A landscape with many valleys, sampled at points; each row gives a point and its height.
A ball rolls from a point to the lowest of its 5 nearest points, and stops where none of them is lower. Distance is the straight distance between rows; heights are no part of it.
q976: [130 151 155 175 111 127 136 138 127 119 137 142 146 138  76 151 156 121
 147 118 123 140 165 161  96 121 126 107]  (h 3.02)
q394: [ 86 101 157  93  97 123 151 149  25 127 126 155 154 134 172  68  95 145
 138 100 130 125 111 151 140 122 130 165]  (h 4.33)
q914: [103 161 121 134 117 152 129 151  95 113 181 164 145  98  99 177 130  93
 172 100 137 143 165 158  86 134 177 127]  (h 4.13)
q376: [130 104 129 113 130 104 147 118 147 141 108 109 109 178 168  95 111 167
  79 146 113 116  84  83 147 116  80 126]  (h 2.21)
q429: [141 126  86 104 167 158  87  66 210 143 115 124 108 125 136 159 137 110
 130 137 172 127 148 124 148 144 192 149]  (h 2.61)
q488: [107 107 178 102 137 135 153 141 128 168 133 149 155 191 129  84 132 172
  95 102  87 101 106 183 110  88  95 136]  (h 3.06)
q823: [117 138  97 101 121 153 136 156 135 123 166 162 120 100 151 154 104  92
 151 134 153 123 164 119 114 152 185 160]  (h 4.41)
q356: [100 171 111 147 114 133 121 155  63  95 197 161 150  64  95 169 137  88
 194  92 128 138 151 179  81 128 167 115]  (h 4.29)
q629: [125 136 130 132 118 146 137 123 179 129 132 150 128 140 120 150 132 108
 137 142 161 137 170 142 126 135 157 130]  (h 4.25)
q7: [110 101 163 103 128 122 150 135 137 156 124 148 137 190 153  87 111 163
  94 133 101 102 109 148 122 100  91 144]  (h 3.91)
q763: [ 80 124 115  86 126 160 144 130  69 141 164 128 114 129 149 123  93 108
 136  98 135 120 123  99  95 110 163 161]  (h 2.55)
q585: [114 119 130  93 153  93 132 108 182 149 120 132 121 180 172 113 115 163
  74 156 105  94  80 113 140  98  68 131]  (h 2.44)
q986: [151 129 130 220 143 121  72 140  69  76 137 110 115  77  66 175 124 126
 152 120 119 140 180 119  93 135 135 126]  (h 0.62)
q260: [191 132 100 191 168  93  50 133 170  90 120 118 120  64  82 166 205 133
 150 142 144 126 216 138 157 166 129 109]  (h 4.18)
q54: [135  97 146 117 113 111 164 155  65 137 106 129 137 162 173  61  97 165
 103 123 102 130  92 114 166 122  98 144]  (h 4.30)
q641: [ 78 117 137  90 108 140 152 142  27 140 140 140 142 140 163  87  90 134
 142  96 133 119 106 126 112 111 134 170]  (h 3.16)
q414: [124 135 150 157  91 128 141 171 155 109 140 157 156 110 108 154 148  99
 153 143 137 142 167 175 107 149 134 113]  (h 4.42)
q892: [112 117 104  94 140 154 130 118  79 146 134  79  86 136 138 121  89 135
 108 109 126 127  80  44 129 130 132 152]  (h 2.17)
q381: [137 115  90  96 150 102 127  87 209 118  96 100  96 152 175 131 120 144
  92 183 138 109 113  79 166 107 101 123]  (h 0.96)
q663: [117 123  99  93 159 178 107  80 117 142 136  80  82 142 127 143  91 118
 104 100 142 128  84  52 124 121 152 155]  (h 2.19)
q958: [121 125 111 108 104 137 137 169 161 112 141 160 130 107 140 153 120  94
 150 147 162 127 178 132 124 162 174 147]  (h 4.65)
q844: [134 130  81 100 164 169 103 100 168 138 139 130  99 104 152 154 109 100
 121 134 157 126 149  91 139 152 193 161]  (h 2.65)
q369: [177 136 104 208 156  81  67 156 170  86 131 115 137  73 105 167 204 137
 136 164 125 109 202 136 141 149  92  92]  (h 5.20)
q167: [118 113 136 102 118 130 151 136  52 150 111  80 117 175 155  69 102 172
  86 100 119 117  80  83 132 125 108 144]  (h 2.32)
q575: [132 120  89  98 172 164  87  43 197 132 109  96  93 130 153 151 106 121
 106 141 164 125 113  92 153 132 165 142]  (h 2.63)
q86: [118 113 158 118 115 112 153 159 177 129 126 184 146 158 150 111 124 134
 107 161 106 121 127 166 129 120  98 132]  (h 1.71)
q937: [102  95 169 101 112 142 152 141  91 152 123 129 149 178 148  73 108 168
 104 102 109 109 110 157 125 108 109 149]  (h 2.85)
q700: [141 134 128 172  98 115 125 192 172  95 134 151 162  84 105 157 183 105
 158 157 147 130 178 183 127 167 121 100]  (h 3.70)
q513: [133 129 100  95 160 130 113  63 232 125 103 117 102 146 154 149 139 133
 115 164 158 113 148 123 160 116 148 133]  (h 1.45)
q317: [133 135 156 163 121 104 135 177 187 114 134 177 167 122 105 138 164 112
 134 161 101 121 146 184 124 129  85  98]  (h 7.35)
q386: [166 119  72 107 154 122 108 104 179 130 102 103  86 105 170 130 116 113
 116 163 165 134 136  56 177 151 166 150]  (h 2.45)
q9: [122 145 115 118 144 173 116  84 158 148 144 128 111 147 104 171 116 106
 122 103 152 139 143 118 117 117 180 138]  (h 1.68)
q212: [119 129 165 150  90 123 146 175 158 111 134 170 159 120 117 128 142 113
 142 154 126 129 149 187 109 139 112 110]  (h 5.41)
q84: [123 113 171 171  95 119 136 193 129  96 131 174 183  94 112 116 152 103
 158 142  88 130 124 224 123 144  81  93]  (h 5.47)
q929: [154 146 134 203 132  92 104 156 164  99 132 137 144  97  91 161 180 122
 143 157 116 130 176 158 114 138  93  92]  (h 1.92)
q310: [114 130  91  89 167 181 109  96 108 142 158 114  86 118 139 138  85 100
 117 109 124 125 103  69 117 128 173 161]  (h 2.20)
q327: [153 146  81  96 173 146  90  84 121 139 130  77  72 101 129 136 100 109
 108 122 126 131  59  28 138 147 150 139]  (h 1.88)
q20: [ 95 134 160 129 107 154 148 124 103 149 137 139 139 174 103 134 123 133
 132  90 130 134 141 156  91 101 139 130]  (h 3.71)
q764: [133 120 187 179 117 101 120 146  58 127 121 147 185 110  77  99 156 157
 143  92  58 124 126 214 100  95  73  95]  (h 3.24)
q224: [118 100 193 141  93 127 146 172 107 113 132 183 177 115 111 100 142 121
 162 118  88 130 123 231 120 120  93 109]  (h 5.13)
q272: [155 124 117 119 139  78 152 123 142 139 100 102 110 171 168  92 125 166
  74 157  99 132  61  70 172 118  63 109]  (h 1.86)
q895: [147 117  85 101 153 141 105 102 219 129 116 139 111 119 144 150 143 111
 135 152 175 119 170 123 158 156 188 152]  (h 3.21)
q118: [106 134  82  92 159 173 128 116  93 138 172 122  88 101 151 127  88 102
 123 117 111 119 111  68 112 122 172 160]  (h 2.25)
q793: [ 86 106 145 100 107 144 152 137  53 147 135 129 140 159 156  89  97 147
 121 103 135 121 111 120 115 114 129 160]  (h 3.45)
q410: [120 125  93  99 143 157 128 122 122 135 152 131  97 114 156 143  90  97
 127 131 136 125 132  75 124 135 178 164]  (h 2.87)
q878: [116 123 132 111 130 138 133 100 199 144 120 125 113 170 143 140 121 129
 108 144 145 118 149 119 126 111 131 131]  (h 3.17)
q981: [143 105 142 115 132 108 158 136  99 148 108  96 119 179 162  61 120 189
  76 125  96 113  65  91 156 117  69 129]  (h 2.66)
q35: [129 126  98 105 145 173 115  89 167 144 131 125 103 137 135 154 106 106
 118 128 157 126 141  99 128 131 172 153]  (h 1.93)
q273: [ 95 110 188 129  90 134 142 147  69 139 126 163 182 143 111  87 135 143
 143  90 115 132 129 219 104 107 114 119]  (h 5.06)
q163: [ 96  95 172  93 131 148 152 139  95 165 120 118 151 188 145  63 125 188
  87  98 102  91 103 165 119  94 111 148]  (h 2.52)
q249: [ 87 143 111 101 142 179 133 119 108 144 176 137 112 124 129 158  97  95
 142 103 134 131 141 113 105 121 186 156]  (h 2.56)
q67: [103 137 170 127 118 141 143 114 130 159 128 133 142 189 101 124 137 155
 110  98 121 127 136 162  94  90 118 124]  (h 3.63)
q838: [108 142 120 121 127 169 133 127 134 140 160 149 127 122 117 167 116  97
 154 112 148 139 163 128 105 132 179 147]  (h 2.99)
q433: [101 117 171 141  77 129 148 171  90 109 134 169 176 117 123 118 120 115
 168 117 129 136 132 207 104 130 124 127]  (h 5.43)
q63: [143 122  78  85 183 151  58  14 209 118  77  75  88 100 163 135 132 138
 110 162 162 118  86  89 175 126 160 141]  (h 1.33)
q556: [125 115 100  94 166 164  91  31 188 125 104  71  86 141 146 146 109 136
  95 137 155 123  85  76 153 114 141 135]  (h 4.93)
q161: [130 144  75  93 169 159 115 104  92 138 161 100  68  91 146 122  91 102
 119 120 104 130  92  38 126 136 163 143]  (h 2.01)
q41: [148 140 108 124 148 144 111 109 201 131 131 141 122 125 109 166 150 105
 139 134 163 132 182 139 137 144 176 136]  (h 3.18)
q938: [124 138  91  93 152 145 130 114  67 144 146  81  83 114 135 122  91 118
 118 111 116 128  75  33 123 132 136 143]  (h 2.13)
q200: [148 130 124 127 123 106 162 137  80 143 101  87 115 154 145  92 122 148
 102 122 115 149  65  58 166 135  92 113]  (h 2.11)
q321: [139 156 130 186 116 126 115 152 105 102 147 135 141  92  75 182 148 104
 167 116 133 146 173 150  97 145 147 109]  (h 2.08)
q380: [155 120  79  96 168 149  86  52 200 130  91  97  86 110 162 138 115 116
 112 155 171 123 116  82 165 143 169 146]  (h 2.22)
q824: [134 111 123 119 111 118 152 129 119 138 106 111 107 166 165 103  97 142
  98 146 130 128  97  77 153 127 103 132]  (h 2.54)
q606: [161 131 106 112 140  87 138  95 157 130  95  70  90 144 151 120 129 155
  93 162 128 139  74  50 174 124  79  99]  (h 2.09)
q116: [154 145 148 215 136 105  98 136  97  96 130 116 121 104  70 164 145 132
 142 121 114 140 176 139  95 120 109 109]  (h 1.01)
q12: [112 138 189 152 111 122 135 140  71 144 121 142 167 147  80 107 153 154
 141  85  98 130 137 201  88  96 112 109]  (h 3.61)
q867: [127 109 140 100 140 102 152 128 168 149 120 143 123 188 169  97 108 158
  77 160 101 100  89 116 136 107  71 135]  (h 2.88)
q484: [146 151  86 139 131 147  93 177 140 107 178 161 139  57  91 181 179  95
 172 117 153 138 191 159 124 193 191 121]  (h 3.89)
q362: [116 111 164 114 123 116 152 149 167 140 130 171 138 175 152 109 119 138
 105 152 108 114 124 164 122 106  93 133]  (h 6.54)
q863: [121 121 180 150 112 111 140 176 154 124 138 181 172 126 105 117 148 120
 137 146  90 131 130 205 115 122  81 103]  (h 7.24)
q28: [140 171 121 154 147 157 106  93 133 135 145 135 114 140  67 182 121 115
 141  84 141 152 156 136  99 119 184 131]  (h 1.51)
q245: [133 133 108 107 126 126 142 123  61 154 120  62  95 148 128 103 111 149
 106 102 126 132  61  42 138 133 109 126]  (h 2.16)
q750: [165 160 117 172 155 113  93 105 195 121 126 129 119 106  77 178 181 123
 144 132 152 134 199 150 129 141 155 109]  (h 3.20)
q734: [113 109 108 102 135 153 120  74 159 140 116  79  96 160 148 134 102 131
  98 122 147 131 103  65 133 116 131 140]  (h 2.57)
q424: [136 110  99 103 143 136 125 104 192 127 115 116  98 133 161 141 109 114
 110 163 158 118 146  88 152 138 155 146]  (h 2.60)
q454: [180 150  65 111 152 116 125 114 142 140 106  88  90  88 149 134 114  99
 120 152 138 146  97  30 173 151 149 128]  (h 2.00)
q401: [112 120 124 113 112 149 146 132 142 133 137 142 118 142 150 142 102 107
 130 137 151 127 149 116 123 134 158 154]  (h 3.42)
q665: [ 98 144 145 153  78 123 135 165  62 101 151 157 178  83 104 146 142  96
 192 104 133 143 133 199  89 137 133 117]  (h 3.26)
q256: [130 106 120 106 118 114 152 130 181 122 112 137 109 148 167 121 108 128
 103 176 143 122 138 102 144 131 121 132]  (h 3.74)
q563: [100 119 163 131  94 138 145 143 133 137 132 153 149 157 115 127 128 123
 135 122 134 139 145 167 106 114 129 127]  (h 4.90)
q884: [139 132 167 196 107 106 124 175 127 103 127 154 171  97 101 136 166 120
 151 140  87 132 139 188 108 133  76  87]  (h 5.34)
q209: [172 151 114 200 163 123  72 131 129  94 142 126 120  82  63 182 161 117
 151 118 146 140 193 136 126 164 166 119]  (h 2.31)
q185: [129 106 181 170 100 113 128 173  72 106 123 159 193  85  97 102 152 121
 171 102  64 131 112 235 123 123  71  80]  (h 1.53)
q76: [141 155 144 173 113 113 129 150 172 115 133 147 149 121  94 157 171 108
 147 141 138 138 177 161 111 137 124 104]  (h 5.05)
q239: [118 135 176 125 138 106 137 146 164 161 140 179 161 171 111 116 145 141
 112 127  81 108 112 188 110  97  75 119]  (h 6.42)
q731: [156 118 131 131 138  93 166 147 123 138  99 131 122 163 174  78 121 162
  85 155  91 145  69  92 185 123  64 108]  (h 2.27)
q808: [115 118 122  96 144 139 125  68 195 142 117  96 107 182 152 133 115 146
  92 143 139 106 104  99 130  96 108 124]  (h 2.78)
q152: [134 113 120 107 139 100 141 104 141 137 103  81  99 171 163 106 117 162
  78 147 115 117  73  58 154 113  78 117]  (h 2.10)
q519: [ 81 138 155 125  90 143 146 142  58 132 146 160 161 133 109 132 117 116
 162  94 140 137 139 178  86 107 148 132]  (h 4.10)
q607: [106  95 160  95 125 125 150 144  25 141 117 118 150 150 168  38 102 181
 107  88 112 114  97 146 158 117 118 163]  (h 3.93)
q425: [114 118 153 139  83 128 149 183 141 103 139 170 165 103 121 132 141 106
 151 151 131 134 146 194 114 157 130 116]  (h 4.91)
q415: [130 143  97 111 127 124 154 135  59 144 127  99  96 117 151 111 100 120
 124 124 115 143  82  45 145 135 126 138]  (h 2.23)
q348: [105 144 106 103 130 124 152 136  14 149 145  82 106 126 150  86 104 139
 123  99 121 127  74  54 127 123 121 142]  (h 2.14)
q195: [120 127 156 163  77 129 138 193 121  93 132 162 176  90 115 138 152 100
 170 139 133 140 137 204 116 159 117 100]  (h 5.03)
q367: [158 140 139 126 128 102 174 156  69 148 104  87 137 161 122  61 156 167
 101 114  94 159  40  98 188 143  68 100]  (h 1.69)
q240: [112  99 156  97 131 144 147 132  79 158 110  93 143 187 154  57 119 195
  77  95 112  96  86 126 127 109 103 140]  (h 2.42)
q217: [112 103 173 134  94 118 148 187 167 103 131 185 158 124 133 112 131 119
 136 165 115 127 139 196 125 144 102 120]  (h 5.36)
q754: [120 139 171 185  97 113 129 146  49 116 126 140 158 117  78 132 144 138
 153  84 102 146 147 181  83 109 114 103]  (h 3.23)
q557: [115  97 157  93 140 126 147 128 107 155 124 102 136 193 162  64 116 200
  68 111  98  91  76 125 136 100  82 142]  (h 2.53)
q546: [145 142 172 177 132  92 119 167 131 137 136 164 176 120  87 128 165 135
 138 125  60 119 123 192 107 104  57  99]  (h 5.92)
q695: [142 143 117 136 135 106 114 132 224 120 123 150 128 127 109 162 181 117
 137 161 158 123 193 164 128 139 140 114]  (h 4.44)
q141: [151 127 163 217 108  97 112 166  75  94 124 145 172  89 100 129 156 135
 150 120  66 126 136 187 106 121  61  88]  (h 3.97)
q312: [123  96 180 159 101 102 121 143  22 115 113 141 206  84  90  86 156 136
 175  69  81 124 118 244 115 112  89  87]  (h 3.08)
q313: [111 135 111 110 118 119 158 146  36 142 134 110 108 128 158  99  94 129
 126 113 122 133  89  65 138 123 123 149]  (h 2.28)
q252: [132 151 127 188  98 128 118 167  91  91 151 144 158  74  89 172 154  97
 182 113 135 146 163 164  98 154 140 106]  (h 2.62)
q242: [140 108 176 201 118  97 103 154  42 102 113 135 176  86  92 103 150 156
 149 102  58 124 130 193  89 103  60  90]  (h 3.49)
q58: [130 115 106 113 111 131 147 143 136 123 125 138 112 127 170 122  91 117
 119 157 145 131 148  88 144 141 148 152]  (h 3.83)
q164: [151 124  89 122 129 117 146 134 127 127 114 116  98 113 173 124  99 115
 117 162 144 141 130  55 161 148 139 138]  (h 3.19)
q418: [143 153 104 118 172 126  95  55 243 131 111 125 117 136 116 166 171 133
 135 145 161 119 169 157 153 119 170 119]  (h 3.25)
q61: [ 97  93 173 116  74 133 157 173  96 104 133 185 165 118 148  98 107 117
 157 132 121 128 125 197 121 132 127 143]  (h 5.68)
q632: [120 112 125 124 101 129 163 145  85 139 118 121 115 148 167  98  85 139
 113 135 127 132 110  84 140 127 121 144]  (h 2.68)
q924: [ 81 120 163 117  88 124 142 144  47 123 142 168 182 109 117 110 126 120
 178  81 138 129 120 214  93 116 133 130]  (h 4.64)
q230: [127 136 132 121 132 112 133 116 223 128 128 148 125 144 128 150 153 116
 126 165 145 122 167 150 127 121 133 125]  (h 4.97)
q715: [101  93 171 109  95 136 159 154  97 134 127 166 153 160 148  78 105 147
 128 119 113 128 119 172 126 118 120 146]  (h 0.60)
q676: [157 113  70 100 141 128 120 135 176 122 117 135 102 104 176 137 114 108
 127 162 167 123 161  80 163 160 180 163]  (h 3.34)
q293: [143 160 149 186 138  91 111 133 164 122 131 139 138 133  84 161 164 127
 134 141 107 129 163 152 103 117  87 101]  (h 5.22)
q114: [106  99 140 101 130 153 142 111 110 153 115  79 113 193 146  97 117 177
  78 106 125 107  88  94 118 103 105 145]  (h 2.36)
q325: [131 102 132 130 100 108 167 161 111 120 108 153 123 146 185  96  90 142
 111 157 113 138 116 106 163 134 113 140]  (h 3.88)
q782: [170 151  59 101 176 134 105 103 128 139 132  92  73  74 146 130 107  93
 115 135 120 138  86  32 159 155 165 141]  (h 1.72)
q558: [108  99 185 126  99 126 152 156 120 137 131 172 166 153 117  92 130 135
 127 122  94 125 124 202 113 112 100 125]  (h 7.12)
q144: [ 99 112 173 139  75 121 138 155  49 111 129 167 188  94 110 110 138 108
 191  83 128 138 117 232 102 131 120 110]  (h 4.63)
q62: [110 125 126 118 104 150 141 153 144 131 148 152 126 122 133 152 111  99
 145 134 153 131 161 134 115 140 167 150]  (h 4.02)
q37: [109 136 140 129 110 159 139 118 149 141 136 131 127 166 114 151 118 121
 129 118 144 134 149 138 101 109 147 131]  (h 3.87)
q983: [123 151 115  95 155 101 122  88 238 138 120 146 120 161 141 157 151 129
 115 176 136 102 148 152 140 102 110 122]  (h 6.26)
q709: [146 129  84  98 149 154 112 137 168 132 147 143 106  94 155 151 111  94
 135 147 154 123 161  93 141 161 196 164]  (h 4.19)
q985: [140 133  81 108 138 133 132 124 129 137 125 112  92 110 162 135  94 108
 121 148 141 131 126  52 150 146 157 151]  (h 2.51)
q711: [113 129 189 136 130 122 136 142  92 163 126 153 175 158  83  93 158 171
 122  80  81 113 131 216 104  89  93 109]  (h 3.99)
q298: [170 143 119 213 135 116  87 148 131  86 137 122 129  71  75 174 168 118
 155 129 136 142 192 135 116 164 134 102]  (h 3.01)
q675: [164 124 134 229 131  97  89 162 115  75 133 118 141  78 106 163 160 133
 136 153  97 118 175 135 101 132  78  97]  (h 3.13)
q850: [173 115  61  93 169 137  90  70 198 129  93  97  90  94 171 133 123 118
 115 164 167 123 125  70 182 156 173 155]  (h 2.15)
q179: [138 148 108 126 159 163  95  55 205 138 124 122 106 147 110 174 137 121
 119 123 161 135 150 134 137 123 178 130]  (h 2.05)
q581: [123 123 102  84 152 102 124  73 202 122 100  97  98 162 175 129 117 158
  87 175 130  98  96  82 158  97  84 116]  (h 1.67)
q183: [175 136  64  99 179 132  78  65 169 130  99  78  75  84 152 135 114 112
 104 149 149 141  81  48 169 154 161 144]  (h 1.91)
q465: [141 157 115 106 126 109 164 143  39 146 120  72 117 129 115  89 132 143
 125 100 121 147  48  55 151 138 108 117]  (h 2.03)
q355: [124 108 136 100 144 116 143 108 136 150 111  76 114 183 152  99 118 178
  69 134 116 107  71  78 133 106  80 129]  (h 2.34)
q490: [143 163  87  94 150 124 140 118  54 152 147  70  75 107 111 113 122 126
 123  96 107 140  55  31 130 136 131 121]  (h 2.12)
q806: [129 110 115 109 126 130 139  99 153 136 112  94  94 161 160 119 104 140
  92 147 140 119 106  63 140 116 110 134]  (h 2.38)
q951: [ 80 100 172  97  92 131 141 146  40 129 130 169 181 131 144  72 109 140
 154  90 135 124 120 203 118 121 130 153]  (h 5.76)
q692: [118 146 142 194  94 114 120 147  40  99 140 139 161  83  79 158 140 114
 183  97 121 143 145 177  79 130 123 108]  (h 2.97)
q908: [ 97  97 180 126  80 125 145 157  75 117 133 174 185 114 112  90 132 122
 164 102 107 132 119 236 113 122 112 121]  (h 5.04)
q984: [145 138 143 210 105 109 116 152  95  91 138 124 153  83  85 159 155 124
 154 131 114 140 162 158  96 137 103  96]  (h 2.35)
q447: [144 164 111 178 133 135 103 155  94  98 174 140 140  60  81 185 149  99
 180 108 131 146 175 148  97 157 176 115]  (h 2.71)
q261: [110  99 179 144  78 124 140 171  84 100 130 178 187  88 113  95 137 112
 177 111 101 135 111 244 123 139 102  99]  (h 3.82)
q873: [183 146  96 169 182 101  56 102 198 106 116 127 110  85  78 163 211 141
 151 137 155 129 204 154 154 161 149 113]  (h 4.01)
q821: [153 166 117 163 152 142  97 115 146 118 145 141 118 104  72 184 151 104
 152 110 147 149 182 139 120 153 182 122]  (h 1.77)
q165: [ 90 109 154  88 113 131 151 146  12 138 126 135 157 145 170  58  96 162
 127  88 133 117  98 150 140 120 130 172]  (h 3.66)
q456: [134 135 128 112 131 113 166 150   6 146 104  77 140 144 136  42 136 172
 114  88 111 140  50  95 175 140 101 131]  (h 1.89)
q714: [134 162 136 170 121 143 118 140 119 113 150 140 135 115  71 173 138 109
 160 108 139 155 173 151  98 132 159 115]  (h 1.70)
q509: [195 155  59  99 163 111  93  80 162 132  93  73  85  69 125 130 134 108
 118 150 150 150  73  41 182 155 152 120]  (h 1.96)
q877: [120 140  91 105 142 139 140 126  70 142 146  96  85 112 149 117  96 115
 128 117 119 126  88  35 128 131 140 145]  (h 2.18)
q87: [111 115 122 104 128 145 151 117  89 145 121  84 105 159 157 103  93 147
 100 115 137 119  93  67 124 119 123 146]  (h 2.24)
q541: [ 98 146 119 117 111 155 136 148 116 122 172 166 135 107 122 158 110  92
 163 115 146 131 163 146 100 138 174 144]  (h 3.60)
q437: [112 141 143 104 145 104 136 110 213 145 132 155 132 183 136 132 136 136
 100 161 117 103 132 144 120 100  96 121]  (h 4.99)
q852: [147 161 129 149 147 139 109  88 187 132 134 129 117 146  86 173 147 119
 133 120 149 137 172 141 129 122 161 113]  (h 2.46)
q719: [125 128 184 169  97 116 131 150  80 120 124 158 179 117  87 113 156 130
 157  97  83 137 133 209  94 112  92  96]  (h 3.84)
q815: [135 162 133 141 148  87 120 135 223 130 131 159 146 138 100 157 177 115
 134 167 123 118 164 169 122 111  99 106]  (h 8.04)
q173: [145 152 122 159 130 138 105 142 155 113 151 145 137  91  84 183 157 103
 164 123 153 144 193 146 116 161 172 122]  (h 2.58)
q630: [110 130 154 126 124 145 144 113 168 151 129 133 129 184 127 133 124 139
 107 130 136 123 136 141 107 101 120 126]  (h 3.75)
q473: [128 117 128 117 103 122 143 154 181 113 122 154 125 129 157 139 124 116
 128 167 156 129 164 128 138 148 148 143]  (h 4.59)
q667: [116 117 115 114 123 150 138 112 171 140 122 125 111 149 145 142 103 124
 113 147 150 120 143 105 126 126 148 139]  (h 2.50)
q119: [147 163 134 192 137 135 107 124 102 114 142 125 117 110  53 182 135 123
 152 100 127 150 172 137  96 128 151 115]  (h 1.35)
q461: [132 114 100  93 150 124 117  68 199 128  98  84  90 149 167 135 111 138
 102 166 148 113 112  74 154 110 117 128]  (h 1.79)
q942: [ 87 138  93  92 148 170 131 133  85 125 198 147  99  97 156 132  87 100
 141 110 118 124 130  95 100 112 180 158]  (h 1.43)
q218: [142 154 125 136 151 130 109  90 213 125 126 135 119 148  97 167 161 124
 135 138 149 131 177 151 128 119 146 111]  (h 2.95)
q314: [ 86 105 176 109  91 120 136 139  29 124 127 164 196 112 119  81 132 125
 173  69 127 130 119 238 113 117 123 130]  (h 5.11)
q514: [144 125 106 126 117 107 158 142  86 141 110 103 109 136 156 106 106 130
 109 138 118 151  84  50 161 139 109 125]  (h 2.26)
q574: [126 123 104  99 155 161 108  53 205 134 113  94  95 155 138 154 115 128
 100 142 155 117 117  99 146 108 146 135]  (h 3.07)
q753: [156 148 112 193 114 131  98 173 121  92 156 132 149  60  83 185 169 101
 173 127 143 137 183 151 120 173 149 104]  (h 2.76)
q95: [ 99 126 129 113 126 169 138 104 119 150 138 117 113 172 124 138 104 123
 118  98 143 121 127 115 104 111 151 148]  (h 3.77)
q771: [156 126  74  85 173 118  77  34 206 108  73  62  88  99 169 129 131 144
 111 175 154 125  96  76 184 123 139 131]  (h 2.70)
q219: [111  98 158 110 102 122 166 154 113 133 120 155 134 160 171  85  95 148
 112 146 116 128 120 135 136 125 113 148]  (h 5.16)
q529: [147 137  98 122 138 149 104 154 172 124 154 160 136  81 110 174 166  94
 164 126 170 132 189 151 130 175 200 136]  (h 3.52)
q96: [142 140 168 186 120  95 122 146  99 124 131 149 160 124  76 129 159 146
 129 117  83 127 142 172  87 104  73  94]  (h 3.96)
q159: [ 78 126 130  99  97 136 149 148  65 127 169 164 145 108 147 126  98 105
 160 109 142 121 130 145  93 120 156 155]  (h 3.62)
q635: [155 123 129 135 115 103 170 147  95 142 102 105 120 155 154  88 123 150
  99 143 114 158  64  73 176 137  84 105]  (h 1.97)
q672: [153 128 106 113 129 110 140 103 124 138  99  68  91 142 139 119 108 143
  96 136 132 141  77  38 159 131 103 118]  (h 2.04)
q370: [144 120  77  86 176 144  79  50 237 133  93 117 105 114 162 137 149 132
 130 163 175 113 148 137 173 139 187 144]  (h 3.22)
q113: [181 158  82 119 133  90 142 116 151 135  89  77  99 107 129 127 141 110
 113 157 143 169  76  43 186 151 117  93]  (h 2.07)
q593: [125 115 133 108 127 131 138 118  72 144 108  49 105 162 134  88 116 179
  92  96 124 113  64  61 130 123  96 132]  (h 2.39)
q517: [128 152 158 146 135  96 136 145 190 139 135 165 151 151 104 145 155 128
 127 147  98 117 143 173 110 108  89 112]  (h 8.02)
q934: [123 121 120  95 147  96 136 111 210 133 117 136 109 172 173 122 115 141
  88 180 124 105 122 110 145 110  97 132]  (h 2.96)
q866: [ 78 121 152 111  90 145 156 148  80 132 142 159 150 140 145 110  94 117
 144 113 137 132 136 158 100 122 140 153]  (h 4.72)
q19: [148 134  90 109 144 131 128 103 117 142 117  75  81 124 142 128  96 110
 108 134 134 136  86  36 148 137 131 137]  (h 1.95)
q98: [116 105 120 101 137 149 129  93 118 146 118  55  91 171 137 118 102 161
  92 111 137 112  74  60 124 112 109 137]  (h 1.90)
q534: [109 134 167 154  85 131 143 158 100 115 134 162 165 118  98 131 136 112
 162 109 129 146 146 189  93 127 126 112]  (h 4.58)
q604: [171 126 121 213 156 104  63 132 133  73 133 110 116  73  84 172 164 135
 139 150 121 120 199 119 120 143 109 114]  (h 3.15)
q774: [137 136 121 143 116 129 122 161 191 108 135 147 140 104 111 161 172  99
 149 157 163 136 195 159 133 162 158 122]  (h 3.41)
q243: [130 133 103 111 159 152 101  50 223 135 111 117 106 143 139 162 129 125
 118 145 159 125 147 128 144 119 160 133]  (h 2.69)

Call two points neighbours if one is among the 5 nearest of the other. Go from one point of each pair to the other, from neighbour to neighbour, staying as low as possible. Name the highest point that can't be avoided.
q272 / q185: q12
q942 / q63: q310
q782 / q63: q850
q381 / q715: q937
q381 / q63: q806
q367 / q986: q424
q272 / q782: q606

Where does a ball stop that starts at each point below?
q41: q986
q534: q986
q415: q782
q429: q986
q209: q986
q676: q782
